A landscape with many valleys, sampled at points; each row gives a point and its height.
From any point a ball takes the steepest step (drop divided by distance) to one of its 2 nearest points. It stops when none of these is lower. Distance is the straight distance between rows; heights are no part of it.
<1327> h=343: [ 15   2  -8   8   7  14  -7   0   3  13  -3  -5  -7  -4   0  -4  -5  -8
  -9  -1  -9   5  -8 -15  13   7   6 -10  14  -2   8  -3]
<554> h=459: [ -1  -4  -1 -19  -9   2   6   8 -12  -4   7  -6  -3   3  -4   0  10   9
   2 -11  11   0   7  -6  -6  -5  -2  -3  15   8 -10  -8]
<341> h=444: [ -5   0  -3  13   2  -6 -16  -7   5  -1   2   7   8  -2  -9   6  -2  17
  -6   1   8  -3 -15  22   2  -4 -10 -16 -15  -3   5  16]
<834> h=384: [ -3 -13   4   3   1   8  15   2   2   9   6  17 -11  -6   1  15  -8   6
   6  -5   7 -13  -8  -3   3   6  -4  -1  -6  -1   4   5]
<634> h=420: [ 10   5  -2   8 -12   9  -6   3  10 -10   3  -4  -7   6  25   0   4 -12
 -10  -2 -19  -1  -1 -39   7   0   4   4   8  -8   2   5]
<610> h=413: [ -1  -6   6 -10   9   9  12   3  -6   1   3   9  -2   0  -3   9  -3  13
   1   5   3   2  -6   1   3   2  -5   1  -2   2  -7  -8]
<396> h=496: [  9   1   5  13   6   7   6  -8   3  13   3   8  -8   0 -10   5 -14 -12
  -3   9  -4   1 -19  -1   9   1  -3  -3   6  -7   8  -3]
<1095> h=356: [ 16 -11  12   4   7  11   7   2   4   8  -5  17  -7   5   4  -2 -12   8
 -10   5 -10   9  -1   7  11  -7   1   2  13   3  -6  -7]
<1124> h=563: [-20  11  -8   2  -2  -5   0  -4   1  -3  -3  -3  -3  -4  -4   2   2 -16
   5   2   0   0  12  -9 -10  12  10  13 -14  -3  18   7]
<1314> h=408: [ -4   6   6  20   7   9 -18 -11   3   2  -6  12  -2  -9  -6   4  -4   6
  -4  13   5  -5 -14  23  -3   2   1 -11 -27  -7   8  11]
<83> h=578: [ 14   4 -10  -8  10   3  -6   2   5   8   2  -3  10  10  -1 -11  -5   2
 -13  11  -4  11   3  -7   6  -4  11  -2  21  -2  -4 -11]
<1238> h=388: [ 13  -9  16 -13  -2  -3   4   3  -1  -5  -3   4  11   3  -7  -1   5  23
   2   4   8   2   8  17  -4 -19  14  -1   3   3 -22  -9]
<1060> h=540: [ -3  -5   6 -12  -5  -7 -13   9   4  -1   6   8   5   9   4   1   8  33
   2  -1  13  -5 -22  12   7 -11  -4 -13  -5   5 -10   6]
<426> h=613: [ -6   6  11 -19 -13 -11   6   8 -10 -12   2 -21  15 -10   3  -6  13  13
   0  -8  12  -9   1   6  -3 -10  18 -11  -1  16 -21   7]
<494> h=535: [-11   9  -8   2   7   1  -2  -5  -5   3  -8 -10   2   0 -10  -1   3 -18
   0   7  -3   7   5  -2  -5   7   5   7 -11  -2  22   3]
<972> h=465: [ 16 -13   2  -7   7   9   7   2   7   2  -9  -4   1   5   8  -9  -5   0
 -12  -2 -15   2   6  -6   8  -4   3   7  18   4  -2 -11]
<261> h=501: [ -4   3   9   1 -17   4   9   4  -5  -8   3   2 -16  -6  18   5   3 -12
   0 -11  -3   0  13 -33  -6   2  -2   6  -3  -1  -7   4]
<179> h=466: [ -4   3   1   5   1  -2  -3  -6   2   6  -4  13  -3   3   7   7  -5  10
   8   6   2  -6 -20  15  -4  15  -3   5 -23   2   3  13]
<537> h=760: [  2   0  -2   0  -3   8   4   0   9  -2  -3 -10  -8   6  14  -8  -2 -20
  -5   0 -18   0   0 -22   1   6   4  19   7  -2   6  -1]
<574> h=258: [ -9  -8   4 -16   4  -9  14   2  -6 -14   0  -9   6   0   1   1   4   9
   1  -1   5   3   2   5  -5  -7  -2   7  -9   6 -13  -1]
<938> h=142: [ -7   5 -11   1   4  -5   9  -6   2  -1   1  -7  -4  -2  -7   5  -2  -2
   6   1   2 -11   2   6  -5  16   1   4 -25  -3  12   0]
<1232> h=637: [-15   3  -5   2  -3  -3  -4   6   0 -21   9  -9  10  12   2  -1   5 -18
 -10   5 -10   2  13 -23   3  -2  -4   1  18  -4   4  -2]
<1470> h=500: [-13   2 -14   0   9  -2  -9   4  -2  -1  -7 -12  11  -1 -12  -2  12 -13
   0   4  -2   7   6   2  -3   0  -4   3  -4  -5  10  -3]
<1285> h=460: [-17   7 -12  -3   4 -10  -2   8  -4 -11   3 -11  13   5  -5  -4   6 -11
   1  -1   1   6  10  -6  -7   3  -7   3   0  -2   1  -1]
<551> h=536: [  2   1   9  22   7  20  -2  -5   6   9  -2  25 -14  -3   1   9 -11   2
   0  11   1  -3 -18  14   7  14  -8  -5   1  -3   3  -8]
<548> h=572: [  8   2   2   1  -9  -2   7   3  -5  13   2  11 -10  -8  14   4  -6 -12
   8  -9   1  14   4 -23   0   3  -7  12   4  -2  -4   8]
<1111> h=313: [  7   4   7  13  13  17  -4 -16  -6  12 -11  -4  -4  -4 -10  -1   4 -12
   1   9   1 -15  -2  12   2   0   9 -14 -13  -2  20  -7]
<879> h=369: [ 16  -8  18  -4  -9   0  15   7  -5  -1 -11  -3  -2  -3   8  -4  -7  -7
  -3  -6  -9   8  16 -21   0  -9  10   3  12   3 -12  -7]
<239> h=574: [ -2  -3 -12   0  -1  11   5  -1   9   0   3 -15  -2   1 -10   7   4 -15
 -11  -1  -5 -12   1 -13   4   3  -4  -2   9  -9  17  -7]
<57> h=542: [  7  11   6  15   6  -1 -16  -5  -2   6   0  13  -1   8  -7  -6  -7   4
  -2  23   1   8 -15  21  -4   0  -3 -13   2  -8 -13  -5]
<1178> h=347: [ -7  -6  -4   0  14   1   3  -3   2  -3   2   4   2  -2  -6   5  -3  10
   1   3   0  -1  -9  15   1   1  -7   9 -21  -2   3   3]
<1064> h=411: [  7  -1  -1   2   0  -9 -12   4  10   2   0   8   6  10  -5  -9  -3  16
   8  18  -1  15  -9  25   0  -9  -5  -1  -9  -6 -18  -3]
<1396> h=449: [  3   0   2   4   8  -4  -5   1  -1   9  -3  15   1   2   9   0  -8   8
   5   9  -1   4 -12  16  -6  10  -3   5 -15   2 -11  10]
<867> h=300: [  8  -7  14  -1   2  -3  10   0  -6  -5  -4  -2  -3  -2   5  -4 -10  -5
   0 -10 -10  10  15 -15   0  -7   5   9  12   1   0   2]
<385> h=488: [  3  -1  -7  -3  -1  -5  -2  -9  -3  -1   4  -2   3  11 -17  -2   6   9
   8  -3   5   2 -12  22   1  -3 -18  -3   3   5   3  -5]
<1336> h=503: [ 16  -6   6 -13  -1   4   4   4   0   6   4   2   3  13  -5  -8   4   9
   5  -1   0   3   3   5   2 -16   4   5  23   6  -9 -19]
<1434> h=709: [  1   0  -4  -7  -4   7  11   2  -3   2  -5  -4 -16   7   3   0   0  -8
   4  -8  -5   2   3  -9  -2  15  -7  10   1   7   6  -6]
<167> h=525: [  8   2   3  -1   2   0  -3  -1  -3   7   7  18  -1  10  -8   0  -7  14
  -1   7   7  11 -10   8   0  -4  -5  -7  11  -1  -8  -2]
<1376> h=564: [ 13   5   6  18   3  26  -5  -8   4  27 -10   5 -19 -13   7   2   3 -14
   1   8  -7  -2 -14  -2  11   8  10  -2  -1   0  16  -7]
<966> h=467: [-3 -5 -6 -1 15  1 -5  8 -5  2  1  3  8 -2  0 -6 -5 -3 -5 -1 -8  9 12 -3
 -1 -4 -2  3 10 -6 -2  2]
<606> h=419: [  2  -3   6 -18  -7 -10   2   4  -9  -6   0  -1   6   3   5   1   4  24
   3  -9   8  -3  -4   6  -1  -4   6 -11  -5  16 -13   7]
<1268> h=519: [ -4  -1  -6  10   8   0   2  -2  -3   9   5   6  -1  -9 -18   6  -7  -9
   2  -4   5  -4   1   2   0   2   0 -10  -1  -9  13   8]
<1062> h=252: [  7 -15   8   1   7  -2  -5  -2   0  -3  -4  12   8   3  -3  -3  -2  20
  -5  -3  -2   8   1  24  -2 -14  -9   0   4   5  -6   3]
<645> h=430: [  7   3  -4   3   8  -8  -9   7  -1  14  -3  12   8   5   3  -8  -7   4
   5  18  -1  14  -5  17  -3   0  -2   1  -7  -2 -15   4]
<774> h=731: [  8   3  -1  -1   2   9   9  -2   3   6  -8  -5 -11   6   7  -4  -4 -14
   1   0 -13   2  -7 -10   6  14   0  15   2   4   9  -6]
<93> h=554: [ -7  -6  -2  -4  -4  -1   3   8  -7  12   1  13  -1  -5  15   0  -5  -8
   2  -7   3  12   8 -15  -8   2  -2   7   1   3 -10  11]
<673> h=390: [  7  -4   3  -8   2 -15  -3   1   8  -6   1  -2  11  13  -8  -8   2  15
   9  11   3  14   0  20   0 -20  -2   7  -2  -2 -11  -8]
<886> h=457: [ -4  -1  -6  12   4  -3  -9  -7   1   4  -2  -1   6  -3 -18   6   5   6
   2   1   8  -5  -8  23   1  -4 -11 -15 -19  -3  12   7]
<755> h=428: [ -6   5   1  20  -5   4 -24 -10  11  -6 -11   5   0  -2  -4   3  -2  14
 -12   9   7  -4 -22  21  -1  -3 -10 -16 -25  -5   0  13]
<1280> h=470: [  4  -4  -4  -6  -6  -7 -10  -5   0  -6   3  -4   7   7  -5   5  12  28
   9  -7   7   4 -13  24   3 -10 -18  -4   0   9  -2  -5]
<1053> h=533: [  4   1   0 -10  -3  -3  -9   6   1   7   7  15   2  12  -1   1   3  24
   5   7  16   8 -11  13   0  -7  -2  -6   2   5 -15   3]
<909> h=208: [ -1  -1   8   2   5  -6   7  -6  -8  -7   2   6  -8  -9   2   2 -13  -4
   7 -12  -6   4   9 -11  -3   4   6  12   0   0   6   8]
<4> h=418: [-11   2 -14  -7   3 -18  -6   5  -3 -10   4 -16  17   3  -5  -7  13  -1
   8  -4   4   9   8   6  -3  -7  -9   4   6   0  -4  -7]
<891> h=414: [ 15  -9   3   5   9  11   9   2  11  11  -5   3  -4   2  10  -8  -9  -4
 -12   6 -15  12  -3  -5  11  -2   7  12  13   3   2  -4]
<160> h=354: [  6  -4  -1  11  -3   8  16   0   8  10   7   8 -14 -12  -4  13 -10  -3
   5  -6   0 -11  -1 -14   4   7  -3   2  -4 -13  13  -1]
<23> h=528: [  4   8   2  11   2   5 -15  -6   3  -1  -4  10  -1  12 -11  -7  -3   7
   2  11   3  -2 -23  25  -5   4 -13 -11  -1  -5 -10  -9]
<473> h=688: [  1   4  -9 -10   1   0   3  -3  -4  -7  -4 -12  -4   9   0  -2   5  -1
  -7  -5  -9   4  14  -2  -2   9  -8   7   5   4   9  -7]
<1388> h=308: [ -9 -12   1  -8   8 -14   6   1   1  -9   3  -7   9  -2   1   2   1  15
   4   0   3  -1  -8  10   3  -6  -6   3 -17   0  -6   8]
<276> h=555: [  7  14  -2   6  12  -2 -15  -2  -7  12   3   3   5   1 -14  -6  -5  -2
   3  19   1   7  -8   9   1   0   7 -15   7  -8  -6  -7]
<1298> h=234: [-14   7  -4   5 -16  -3   1   0   3 -18   6  -5 -21  -1   5   2   6 -18
   1 -14  -4  -6  25 -15  -3   7  -4   5   5   1  10  10]
<183> h=566: [ 10  10  -9  -5  13   1 -11   8  -2   9  10   2   8   4  -7  -8  -3   8
  -4  14   2  12   3   1   1  -5   5  -4  12  -7  -8  -8]
<958> h=349: [ 13   5   3  14  16  15 -13  -6  -5  10  -4  10  -2  -2   0  -4  -9   1
  -5   8 -10   4  -5  14   4   9   0  -6  -1  -1   2  -2]
<381> h=463: [  8  -5   7  11  11  12   7  -1   6  14   1   8 -13  -6   5   0 -11  -9
  -4   5 -10   8 -13  -6  12  -2   1  10   7  -4   5  -1]
<392> h=370: [ 11  -6  10 -14  -1 -12   0   3   5  -5   2  -4  15   9  -5  -5   9  16
  10   4   9   7  11  16  -3 -28  13  10   5  -1 -15 -12]
<1227> h=337: [ -7  -9  -6  -7   1 -16  -1  -2   8  -9   6 -15  10  -7   1   8   9  22
   6  -2   7  -5 -12  16   8 -10 -11  -8 -18   2  -3   6]
<865> h=547: [ -1  -3   7 -14 -10 -11  -9   2   3  -6   6  -9   9   2   6   4  15  33
   4  -7  10 -10 -20  16  11 -17  -5 -13  -5  11  -7   7]
<919> h=541: [  9  -4 -10  -6   4  13   4  -1   3  -1   1 -14  -3   6  -3  -2   0  -4
  -8  -4 -10  -8  -6 -13  10   5  -6  -2  18   0   5 -14]
<1295> h=592: [ 17   4   2   4 -10   3   5   4   3  15  -5   4  -7  -1  22  -2  -2 -17
   0  -2  -8  13   1 -24   5   6  -3  15   8   0  -7  -3]
<809> h=363: [ -6  -1 -19  -4  -2 -18   2  -5   5  -8   4 -22   6  -4 -12   6   7   9
   8  -5   7  -8  -3  16   5   3 -11  -6 -20   0   4  -1]
<80> h=253: [  5   3   6  17   8   8   3 -13  -1  11  -7  -5  -3 -10 -13   0  -2 -13
  10   7   1 -23   5  11  -6   5  13 -10 -17 -10  22  -4]
<325> h=623: [-10   0   7  -9  -6  -6   3   6  -5 -22  -3  -4  10   5   6  -3   2 -10
  -9  -2  -3   9  29 -14  -8  -6   4   4   8   4  -8   0]
<427> h=425: [ -7   5 -10   1   4   1  -8  11  -4   5   6   4   7   0   3  -4  -5 -16
  -6   6  -1   9  11 -21  -4   3   2   1  11  -9  -7   0]
<1145> h=318: [  6   0  -2  11   0   9   7   0   9   4   5   0 -15 -10  -1   8  -4 -10
  -1 -12 -11  -6  -1 -23  10   0   1   6  -1 -12  16   0]
<1156> h=619: [-16  -2  -3  -9  -1 -17   4   6  -3   6   6   6   7   2   8  -2  -4  -3
   5  -3   9   2  -6   0  -3   0   2   4 -11   8  -5  19]
<573> h=121: [ -4   0   2  -1  -4  -3   6  -4  -5  -9   3  -3 -16  -7   0   3  -2  -6
   3 -20  -6  -3  15 -12  -3   5   0  10   2   0  13   6]
<78> h=670: [  5   6  -6  -8  -2   0   1   1   1  -3  -7  -9   1  15   6  -6  -1  -7
 -11   3 -10  12  15 -15  -1   8   3   7   9   5   5  -3]
<504> h=387: [-11   3 -18  -8  -1 -20  -5   3   0 -10   5 -19   8  -4  -6  -2  10   6
   9  -8   6  -1   2   8   1  -1 -10  -3  -9   2  -3  -2]
<632> h=607: [ -6   0  -7  -1  -5 -15   8  -3  -5   6   2   4  -6   2  -3   0  -7  -2
   8  -8   6   1  -4   3  -5   9  -3  -1  -9   7   7  15]
<285> h=228: [ -3 -12  10  -9  -4 -21  -2   2  -3  -8   1  -6  16  -1   3  -2  12  19
   6  -8   7   3  -6  21   0 -23  -2  -5   4  12 -10   8]
<1423> h=276: [ -9 -10   5  -9  -5 -23   0  10  -3  -3  -4  -4  21   0   5  -8   4   9
   4 -11   6   7  12  11  -3 -20   4  -1   0  13 -14  11]
<28> h=464: [  3   8   3   5 -14   5   1   4   1 -12   5   0 -16   3  17   6   4 -16
  -3  -9 -16  -5  12 -36   3   1  -4   5   2  -7   2   4]
<27> h=319: [  8  10   0  21  -7   9  -3  -8  18  16  -5  -7 -14 -17   4   1   7 -17
  -1   1  -9 -10  -9 -27   7  -4  20   2  -3 -16  23  -3]
<79> h=344: [  8  -3   5 -20  -4 -12   6   3   2 -10  -2 -12  15   8  -4  -6  11   4
   0   2   1   4  22   8  -3 -20   9  10  13   3 -10 -20]
<466> h=532: [-12  -6   1  -9 -15   4  11   7 -10   3   1   3  -8  -3  15   3   0 -11
   1 -13   6   0   6 -20  -9   2  -3   3  -3   6 -12   7]
<586> h=580: [ -2  -3   3 -17 -15 -17  -5   7  -2 -18  -3 -24  19  -9   6  -1  23  15
   4  -6   9   4  17  11  -6 -19   7   0   0   7 -20  -7]
<142> h=310: [  1  -5   3 -19  -2  -7   8   7  -4  -9  -3  -5   9  10   0  -6   4   6
   1  -1   2   7  17   2  -6  -8   4   9   2   6 -14 -10]
<1162> h=642: [  9   3   1  -3   9  -7   5 -11  -6  -9   2  -7  -2   8 -11  -5 -12  -2
   2  -6  -5   1   0   7   4   5  -9   0   9   3   7  -4]
<648> h=385: [  3   5   4  18  15  13 -15 -12  -3  -2  -2  11  -3  -5  -7   1 -10   8
  -4   9  -5  -2  -8  22   0   4  -5  -4 -16  -3   7   1]
<876> h=620: [ -5  11  -6  13 -14   5   1  -1   8   2  -1  -7  -7  -2  -2   6   3 -29
  -1   9  -1 -12  12 -23  -5  11   9  -2  -1 -12  20   3]
<572> h=366: [ 11   5  -3  13  -2  11  -3   3  14   5   1  -1 -15  -7  16   3   4 -10
  -8  -7 -16  -5  -8 -31  10  -2   2   8   2 -11  11  -1]
<1312> h=643: [-16  16  -7   8 -14   6  -5  -1   5 -10   7   1  -6   5   6   7   4 -25
   0   5  -8  -6  18 -22  -6  14   5   5  -4  -8  13   7]
<474> h=456: [ -2  -3  -5   4  -4  -2 -14  -6   8  -6   2   2   5   6  -8   7   5  23
   0   1   8  -3 -21  23   4  -5 -18 -12 -11   0  -4   1]
<245> h=194: [  1   3  -3  10   6   1   8  -6   1  10  -2  -2   0  -4 -17   6  -3  -5
   5  11   7 -17   1  11  -6  10   6  -9 -21 -10  12  -1]
<858> h=304: [  8 -17  10  -3   8   8   5   5  -4   6  -2  11   2  -3  -2  -2  -3  10
  -6  -2  -5   9   6  14   2 -16  -1   1  16   5  -8  -4]
<1293> h=590: [ 17   3   0  12   4  20  -5  -1   7  24 -10   4 -13  -7  17  -4   0 -14
  -2   6 -11   5 -14 -10  13  16   9   6   7   1   4  -5]
<1491> h=621: [ 11   5  -4  -5  12  -9  -4  -6   0  -4  -4  -9  12  12  -9 -13  -6   1
   0   3 -10   7   6   7   2   1   2   0   8   1   2  -9]
<763> h=538: [-13  -5 -10   1   1  -7   3   4  -2  -1   7   2   2  -8  -9   7  -4  -6
   0 -11   7  -6  10 -12  -2   3  -1  -3  -2  -7   5  10]
<1482> h=476: [  7 -10   3 -11  -2   6   7   4   3  -6  -2 -12   3   8   5  -9   1  -3
 -10  -4 -11   1   6 -16   3 -11   2   4  24   2  -9 -11]
<1241> h=383: [  9   8   6  17   5  11  -9 -17  -3   1  -1   6   0   5 -21   1 -10  -4
  -6   9   2  -4 -15  13   3   1  -9 -18   4  -2   8  -5]
<143> h=481: [  6  -5  -2 -12  -3   6   4   7  -5  11   7   4  -5  10  -7  -5   3   5
   8  -7   5   5   0   1  -1  -7  -7   1  18   5  -8  -9]
<1021> h=317: [  3   4   6  15   5   2   1 -13  -2  13   4  15  -9 -11   3   3 -13  -6
  10   8  -3   0 -10   0  -2  12   8  15  -6  -9   8   7]
<870> h=176: [-10 -12   4 -14   3   2  14   2  -9 -16  -3 -10  -1  -5   4   7  11   5
  -3 -10   2  -9   7   3  -6   0  -5   8  -7   7  -3  -4]
<327> h=633: [-25   2  -2 -13  -5 -16   7   9  -7  -4   6  -2  10   1  10  -7   0  -7
   1 -10  14   0   7 -10  -6  -4   5  -1  -5  11 -10  11]
<639> h=437: [ -3  -3   2 -19 -14  -8   9   4 -14  -8   4  -7  -3  -1   1   1  10  13
   3 -16  15  -5   5   2  -2  -4   1 -10   6  18 -10   5]
<1489> h=638: [  1  10  -6  10  -6  14   0  -5   2  16  -5  -1  -8 -13  -1   8   3 -20
   1  10  -1 -10   7 -18  -4  15  14   0  -8 -15  20  -2]
<415> h=582: [-14   7  -9   4  -9  -1   6  -4   5  12   2   4  -8 -11  -2   8  -1 -12
   8   0   5  -6   5  -5 -10  15  13  11 -15  -6  18  11]
<346> h=355: [  8   4   2  12  11  13 -10 -16  -4   7  -4  -5   2  -1 -20   0   1  -5
  -5   8   1  -8  -9  16   7  -1  -3 -19  -7  -2  14 -11]
<925> h=386: [-2 -5 -3 -4 17 12  9  0  1 -2  4  1 -2 -3 -6  7 -5  6 -4  2 -1 -8 -4  2
  4  7 -6  4 -7 -3  2 -7]
<1219> h=426: [ 12  -9  15 -13 -12   5  12   8   1  -3  -7  -7   4   4   2  -6   4  -7
  -6  -3  -5   3  14 -13  -1 -16  12   4  22   5 -13 -15]
<166> h=658: [-26  -1   6  -7 -16  -9   6   7 -10 -26   3 -10   3  -6  10  -2  13 -13
  -5 -11   9  -6  21  -7 -10  -6   0  -5   6  10 -12  10]
<257> h=61: [-11  -5  -9  -7   5  -5  12   1   0 -11   3  -8  -5  -6   1   7   2   3
   3 -10   2 -15   6   3  -5   9  -5   9 -15   2   5   2]
<478> h=273: [ -1   7   3   4   4  -2   6 -10  -2   3   7   7  -9  -9   2   4 -14  -8
   9   0  -4  -1   1 -11  -4  13   8  18  -7  -9   8   3]
<861> h=595: [-15   4  -5   0  -6 -11   9  -6   2   3   5   6  -8  -8   3   4  -8  -4
  10  -9   5  -8  -1  -1  -7  10   8  12 -15   3  14  18]
<1223> h=571: [ -7   6   3  16  -5   4 -14  -2   9  -1  -6  23  -4   3   2   3  -9  16
 -11  10  14 -11 -28  14  -4  12 -11 -15  -4  -6  -9   3]
<108> h=597: [ -7   2 -11   3  -6   8  10   2   6   0   2  -7  -6   0  -9   9   1 -15
  -4   1   0 -14  12 -10  -5  12   0   1  -5 -10  16  -2]
<904> h=556: [ -2  10   9  24   1  15  -9 -10   4   2  -8  25 -10  -1   0   8  -9   0
 -10  18   9  -8 -22  18  -2  15 -10 -11  -4  -9  -3  -5]
<121> h=209: [  2 -16  14  -1  -1 -13  -4   1  -2  -7  -5   7  14   1   3  -3   1  23
  -1  -7   2   1  -5  23  -3 -19  -4  -3   1   8 -11  13]
<1435> h=568: [  5  -6   3 -19 -11 -11  -3   6  -2 -11   2 -20  11  -4   6   0  18  27
  13  -5  12   4   3  14   0 -21   6   0  -3  10 -16  -6]
<406> h=616: [ 13   3  -7   7  -5  14  -4   6   9  21  -7  -1  -6  -3  22  -5   3 -19
 -12   9  -9   9  -6 -21   8   9   5   9  11  -2  -1  -3]
<1136> h=673: [-16   9  -8   9  -5   3  -9   3   2 -13   3  -3   5  11   3  -1   4 -27
  -7   7 -11   3  11 -23  -2   7   1   2   7  -2  11   5]
<983> h=598: [  3   7  -9  -1  15  -1  -7   0   3   3  -7 -13  15   8  -4 -12  -3 -10
  -9  10  -9   9   3  -6   3   4  11  -2  11  -2   3  -7]
<737> h=403: [ 10  -7  14 -15  -8 -10   8   3  -5  -6  -6   7  13   5   1  -2  -1  22
   1   1   7   6   7  10  -6  -8  12  -6  -6  11 -20   4]
<901> h=497: [ 2  0 -6  4 11 -3 -6  1 -8  6  1  5  5 -1 -7 -1 -6 -2  4 -1 -2 10  1  3
 -3  4 -3 -2  2 -2  2  6]
<372> h=625: [-26  -4   0 -14  -9 -16   5   8  -7 -18   3 -15  12  -4  11  -4  13  -2
  -2 -12  11  -8  10  -1  -7  -9   2  -2  -1  12 -12   8]
<510> h=510: [  0   3   5  19   7  22  -4  -4   4  15  -4  21 -10 -13   0  11  -5   2
   8   7   4 -14 -11  15   0  17   2  -3 -13  -4   9  -2]
<277> h=262: [  6   1   0  17   4  14  -1  -7   8  15  -1  -1 -14 -14  -4   1  -5 -18
  -1  -2 -11  -1  -6 -17   7  -2   9   6   2  -9  22   1]
<513> h=380: [  7   4  -8   4   8   7  -7   7   0  14   1  -2   1  -4   5  -9  -6 -16
  -9   2 -10   6  -1 -17   6   0   7  -5  20  -8   0   0]
<75> h=559: [-15  -3  -5 -11  -4  -7   8   6  -7 -16   9  -5  -3  -5   0   8   3  -4
  -6 -10   9  -8  14 -15  -6   0  -1  -3   3  -1  -3   4]
<1453> h=591: [-11  -1   2 -10  -6  -4   3   3  -9 -23   7  -9   4   4   1   0   8  -8
  -7  -3  -1   0  17 -18  -4  -7  -2  -1  17  -1  -6  -5]
<500> h=507: [  2   0  -2   6  -2   1   0  -9   1   3   1   5  -4  11 -18  -1  -2   3
   8   1   4  -9 -19  19  -2   7 -16  -9  -1   1   1  -6]
<974> h=557: [  1  -3   4 -17 -12 -20 -10   3   2  -9  11 -24  10  -4   9   1  17  28
  14  -5   9  -5 -13  10  12 -20   2  -7  -5   8 -11   2]
<349> h=581: [ -3   2   7   3  -4  -5 -11   4   3  -1  -4  24   1   8  10   4  -7  26
  -8   4  10  -8 -27  10  -1   6  -8 -15  -2  -1 -11   9]
<1276> h=596: [ -2  -1   4 -17 -13 -11   1   8 -11 -17  -7 -18  14  -7   7  -6  16  12
  -1 -12   7  -2  18   6  -9  -8  10  -5  -1  13 -20   3]
<32> h=508: [ 13  -5  -2  -3  11  13   2   1   2   4  -1  -3  -1   6   0  -9  -3   5
  -2  -1 -10  -1  -7   1   8   5  -5   1  15   6  -2 -15]
<359> h=305: [ 11   6  -2  10  14  15 -10 -10  -5  12  -4  -5  -3  -4  -8  -3  -5  -6
  -6   1  -9   0  -2  -2   6  10   7  -9   5  -1  16  -2]
<624> h=415: [ -6 -12  10  -9  -1   6  16   4  -7   1   0   7  -5  -8   9   9  -3   9
   3  -5  10  -7  -7  -6  -1   3   2  -1  -6   7  -9   4]
<1084> h=484: [ -3   4  -2   9   4   9  -3  -8   2  12  -5  12  -4  -6   1   7  -1   4
  11   4   4 -11 -10  16  -8  18   5   8 -22  -1  13   5]
<1148> h=314: [-10  -3  -2  -8  -4 -21  -2  12  -1  -4  -5   3  20   6   2 -10   2   0
   2  -8   8  14  27  -2  -6  -9   4   1   3   7  -9   3]
<407> h=321: [-24   8  -3   3 -14 -10   0   4  -2 -28   9  -4  -9   3   4   2   6 -19
  -3  -8   3  -5  24 -14  -1   6  -9  -1   9   4   2   8]
<931> h=539: [  6   3   4  16   4  21   3  -5   5  21  -3   9 -15 -12  -5   5  -3 -11
   5   8  -2 -13 -10   3   5  11   7  -1  -7  -7  15  -7]
<753> h=514: [  9   3   5   6   2   2   2  -6  -6  10   6  18  -8   5  -5   6 -11   0
   2  10   3  11 -15  -1   4   5  -8  -5  10  -5  -4  -1]
<11> h=649: [ -6   8  -1  -5  -8  -3   2   3  -2 -15  -3  -2   0  12  10  -4   0 -13
  -9  -1  -7  11  26 -18  -6   5   0   9   7   4   1   4]

Call two points neighbours if one is among the 2 nearest of the other. Go from one point of each pair to the other, from neighbour to neighbour, staying as low as possible. Name the highest point that can't be avoided.
<341> and <121> => <500>
<573> and <257> => <1482>
<341> and <372> => <327>
<392> and <277> => <624>
<257> and <121> => <1148>

For each start below, name the point where the ball stops.
<1491> => <341>
<865> => <891>
<349> => <891>
